A landscape with many valleys, sampled at points; each row gives a point and its height.
A ball rolls from a point to whichever of its 4 nearest points has the largest drop for the distance, and stops where none of them is lower. Distance is the straight distance between rows; heights are no part of it.
Kam height 469: 145 93 198 177 129 82 118 120 68 133 57 190 169 199 122
bitof height 424: 133 119 188 116 129 71 165 138 60 140 83 161 192 131 105
vana height 455: 144 100 205 154 133 85 134 118 59 141 62 187 175 183 110
Pozuv height 479: 114 117 112 152 159 158 91 82 169 119 124 129 121 122 171
nupiz height 574: 116 116 112 164 150 138 73 103 156 127 103 144 131 130 177
ruma height 195: 123 127 85 142 125 151 116 128 157 137 89 144 130 143 180
vab height 219: 121 108 143 181 115 67 113 154 89 154 80 163 155 157 144
tam height 393: 113 126 169 133 120 56 156 161 71 142 75 162 191 105 116
ludip height 519: 120 120 126 154 161 148 89 91 127 110 168 102 124 125 130
Lumop height 380: 143 132 170 94 130 93 164 148 78 131 151 136 152 128 79
pipap height 224: 139 144 148 92 115 111 154 166 97 137 182 117 120 123 80
Lirob height 461: 147 111 193 139 132 93 150 113 57 144 88 170 177 175 99
Dur height 269: 99 140 120 131 102 87 167 177 109 158 79 162 147 79 143
vun height 318: 138 138 92 110 127 185 121 104 189 99 147 107 103 129 154
zol height 440: 137 128 142 127 147 156 106 113 112 95 210 83 118 148 88
vuf height 474: 119 155 111 75 79 129 184 176 137 132 101 131 121 59 124
Rarib height 349: 130 133 78 103 92 141 167 149 148 153 98 139 115 123 150
Zon height 514: 134 136 110 152 168 147 113 53 223 117 113 117 94 117 167
Meni height 344: 119 114 144 133 183 154 93 60 160 99 191 70 75 104 106
lasil height 320: 139 150 110 74 93 180 137 158 153 134 175 93 79 131 101
zevul height 374: 120 131 133 116 165 177 93 89 164 88 205 71 75 112 105
rogi height 345: 130 149 112 79 113 203 111 128 170 106 194 73 75 137 102
zes height 290: 154 154 90 65 79 179 152 144 183 128 155 91 88 139 120
kon height 433: 140 108 153 184 148 117 88 98 86 116 128 127 157 169 126
gufon height 412: 141 138 74 108 106 165 145 132 173 123 121 124 116 141 162
lugu height 228: 117 123 83 128 110 132 139 149 139 156 87 148 125 132 163
fazo height 61: 128 119 121 171 133 111 106 135 96 142 128 136 146 151 133
daf height 279: 151 151 92 80 97 191 134 121 195 101 161 86 94 143 134
bego height 392: 127 135 106 111 143 192 103 100 173 95 179 90 89 120 124
dak height 460: 91 165 116 93 78 125 180 203 115 112 92 144 166 45 129
Rur height 419: 134 131 191 63 127 91 176 154 68 108 132 132 182 107 71
voti height 429: 135 113 188 145 128 63 151 138 61 150 64 173 187 148 111
fasis height 396: 135 145 98 73 79 144 171 164 146 148 127 122 96 104 125
venug height 94: 103 116 125 161 105 73 129 175 103 169 62 173 143 118 156
tegal height 297: 156 130 166 95 126 114 156 141 81 135 180 119 135 146 68
kivek height 503: 141 125 132 145 145 134 116 123 92 119 169 113 142 155 102
tetig height 343: 133 133 106 103 120 178 119 139 143 118 183 103 93 130 114
Kot height 408: 130 135 87 138 134 165 114 100 187 115 101 136 126 137 185
Tuf height 308: 110 108 99 168 123 120 87 140 131 148 78 165 135 152 181
vep height 405: 130 145 145 103 147 179 89 120 136 92 222 59 84 135 81
gegu height 223: 167 167 86 70 84 177 145 130 219 94 159 64 101 151 133
Bazi height 523: 135 131 102 137 153 168 117 78 203 109 124 122 107 117 170
ruruf height 206: 130 129 109 162 156 144 96 66 211 119 93 133 112 125 184
sigov height 294: 126 145 146 90 117 94 161 176 91 128 153 135 139 91 94
zug height 368: 119 136 166 98 128 81 173 164 71 122 118 143 184 97 95
lezo height 498: 146 109 178 168 142 107 118 109 70 128 104 155 169 191 107
Bili height 333: 140 139 90 85 93 167 146 149 158 135 149 113 92 133 129
nodet height 342: 97 142 140 133 114 67 156 178 95 149 79 162 173 83 132
burim height 352: 160 155 96 102 126 178 131 87 225 85 152 85 101 127 157
zavo height 360: 110 158 142 83 105 105 169 192 97 125 137 135 147 62 104
beni height 232: 117 107 126 157 194 138 99 37 191 126 145 95 66 112 130
bur height 365: 119 121 120 142 178 157 96 63 181 113 153 109 91 108 140
Nena height 285: 131 134 110 106 110 141 142 156 113 140 173 119 103 128 107
bulu height 359: 134 129 151 128 131 74 156 154 73 153 122 152 160 121 104
pap height 663: 121 107 151 189 170 124 70 67 122 109 132 115 134 128 139
lafu height 278: 125 117 147 160 125 68 133 150 76 157 96 156 163 142 127
pote height 565: 147 116 156 159 144 122 124 110 75 121 141 132 160 177 103
lok height 350: 123 107 143 163 185 137 85 53 149 110 168 87 92 110 122
ziri height 369: 117 138 117 123 116 95 159 169 100 158 112 152 138 95 124
Zir height 270: 126 100 142 192 123 82 88 140 89 140 87 159 159 169 149
toref height 334: 129 131 97 109 122 166 126 147 135 130 167 117 103 136 126
mufe height 391: 123 125 107 135 133 159 110 129 121 121 173 114 115 139 120
Mebi height 471: 142 127 143 133 134 103 141 138 79 140 155 129 148 150 98
gik height 367: 108 139 104 107 91 111 174 172 124 153 87 152 131 72 141
bopo height 443: 115 99 141 179 187 116 76 47 160 128 134 103 94 113 136
toz height 109: 120 125 102 133 149 170 102 101 164 111 151 115 111 122 149
pibo height 74: 106 121 100 149 105 103 134 162 127 166 63 166 131 125 162
panu height 217: 95 92 119 179 95 68 106 174 125 164 35 191 137 141 187

Write out the way that a ball takes from each point below.
lezo | kon > fazo
toref | Nena > pipap
lasil | zes > gegu
zevul | Meni > beni
vep | rogi > daf > gegu

Where does a ball stop that starts at each point below?
mufe | pipap
nodet | pibo
zavo | pipap
